Points on a hilly landscape, in no order, each with its height.
A ball rolls from a point to the lowest of its 5 nearest points, and stops where none of them is lower. Distance is the straight distance between rows; heights are no part of it.
ditak (h 22.5): [134 177  77 185  90 124 146 107 144 181]
degiv (h 32.8): [ 92  95 199  74 164 131 118 116 103 127]
zedog (h 30.3): [135 145 121 130 143 108 140  43 137 130]
teg (h 16.0): [147 161  86 163 105 127 134 100 151 159]
Muvor (h 22.1): [133 109 156 123 133 138 118 179 117  40]
Gover (h 30.4): [140 122 133 125 129 148 122 140 135 109]
kito (h 47.5): [ 96 111 181  87 159 125 119  94 111 139]
rimi (h 49.7): [119 123 152 107 142 131 119 109 126 126]
rez (h 31.5): [190 155  92 156 133 123 136  64 152  83]
Vutot (h 49.9): [133 129 150 111 148 136 118  84 127 100]
zamev (h 32.9): [106 152 124 145 113 115 133 132 124 199]
lib (h 49.1): [ 84 146 147 124 130 103 140  87 107 197]
rik (h 22.4): [121 108 118 117 122 143 127 178 135 150]
Loda (h 17.4): [158 157 100 148 125 127 131  74 147 126]
zoga (h 27.4): [ 91  74 144  86 141 120 122 194 108 153]
Kige (h 26.6): [123 127 133 120 126 140 120 138 134 152]
Sok (h 51.7): [104 122 163 100 149 131 124 101 120 157]
Papo (h 34.9): [162 116 127 147 118 140 122 195 133  36]
balok (h 37.2): [139 136 135 121 142 130 124  79 133 118]
sirop (h 43.9): [103 139 136 124 132 121 129 108 120 177]
farek (h 43.7): [122 152 108 154 127  83 161  31 144 161]
Dek (h 31.7): [ 91 112 156  96 143 114 127 164 106 183]
vozat (h 64.7): [139 117 162 107 139 140 121 132 122  71]
Kuneg (h 45.7): [174 142 114 141 127 147 125 116 143  88]
baf (h 22.6): [175 164  79 161 119 115 141  58 156 117]
bav (h 56.5): [ 95 127 166 100 153 115 132  64 116 155]
zumi (h 16.1): [152 160  88 157 117 126 132  80 155 136]
fata (h 33.7): [101  94 129 105 126 130 122 189 121 165]
Nefo (h 23.0): [141 128 156 143 134 126 113 190 123   6]
Tove (h 49.2): [181 148 116 151 121 147 117 146 137  54]
pago (h 63.6): [127 112 182  99 152 138 116 117 116  79]
zis (h 29.8): [163 134  91 148 108 155 126 168 151 124]
Davad (h 46.0): [ 89 164 126 156 107  93 161  87  94 207]
nilo (h 31.6): [115  90 165 104 138 136 116 178 111  58]
bape (h 9.2): [138 121 168 125 141 132 118 162 122  23]
gunu (h 26.7): [159 136 154 141 135 132 115 164 122  18]
gura (h 7.8): [ 83  79 181  70 153 124 122 158 102 144]
mizuk (h 31.9): [106 154 122 146 121 109 142  94 120 190]
Veme (h 40.5): [114 126 143 111 139 130 123 110 127 148]
buf (h 38.7): [138  92 113 129 111 133 119 218 125  49]
nit (h 37.7): [118  87 134 103 124 142 117 193 122 107]
pasol (h 37.0): [103  92 147  96 141 133 118 172 119 146]
boruf (h 50.5): [146 131 143 119 143 142 120  96 130  88]
varar (h 40.6): [176 151 111 142 131 134 126  86 140  81]
Ruf (h 48.0): [107 144 130 133 136  79 158  22 135 163]
tomi (h 42.5): [129 115 148 105 138 144 125 135 125 118]
Vipug (h 3.8): [ 80 147 147 129 118  99 144 137  88 218]
Pil (h 35.5): [178 142  99 151 115 157 120 146 149  90]
Nes (h 51.2): [ 85 130 152 112 138 117 133 126 107 193]
Kivu (h 19.2): [134 136 104 143 109 142 124 144 143 160]
gusel (h 43.0): [125 135 148 111 149 120 125  61 130 125]
rek (h 40.8): [105  63 111  98 125 129 114 220 112 124]
modak (h 29.0): [195 161  78 170 120 133 130  84 152  83]
lin (h 35.1): [101  73 142  96 136 137 119 196 111 119]
Gebul (h 22.7): [169 174  55 187  93 133 138 107 161 153]
pilu (h 27.8): [119 169  92 177  96 103 153  84 130 187]
raluv (h 27.6): [143 149  89 160 100 145 129 158 147 163]
sib (h 3.9): [149 145 101 141 114 143 122 113 145 132]
Geve (h 43.6): [ 99 119 150 105 140 124 127 142 111 176]
dide (h 23.4): [184 160  77 169 115 140 129  99 156 112]
Moke (h 43.4): [112  71 110 111 118 132 112 220 115  91]
Dul (h 37.1): [ 99 160 111 161 111  83 167  45 118 186]
nulu (h 54.7): [113 101 167  89 145 142 119 137 120 106]
Vipuz (h 38.0): [139 101 108 131 113 147 119 198 135 110]
doko (h 22.3): [124 159 104 162 107 122 141 117 137 180]
Vonag (h 8.4): [133 127 112 132 118 149 125 165 145 144]
felel (h 37.8): [ 92 119 139 113 129 118 137 172 111 201]
rep (h 25.2): [152 144 116 133 138 115 135  55 141 120]
luz (h 21.5): [168 147  87 158 109 153 123 143 154 124]
lani (h 33.2): [126 147 119 133 131 114 137  64 138 155]
ludof (h 44.5): [108  88 184  88 153 137 117 153 107  74]
Fud (h 11.8): [ 74  90 152  84 147 104 121 187  95 191]
puna (h 28.6): [118 163 107 159 112 106 146  75 129 178]
bev (h 29.2): [134  98 143 119 131 144 118 185 124  65]
Tunu (h 52.3): [155 105  88 140 101 154 119 210 140  99]

Where does a ball stop that starts at each point below?
nit => bape
boruf => Vonag
Dul => sib
buf => bape
nulu => Vonag
ludof => bape
Papo => bape
mizuk => sib
zedog => sib
rimi => sib

Call two points neighbours if one is among the 5 nearest of the other. Go from one point of each pair to the other, from neighbour to neighbour, staying as low as possible. Name the highest point that can't be avoided.
gura / bape => nit
Vipug / gura => fata
Vonag / Vipug => zamev
sib / Vonag => Kivu
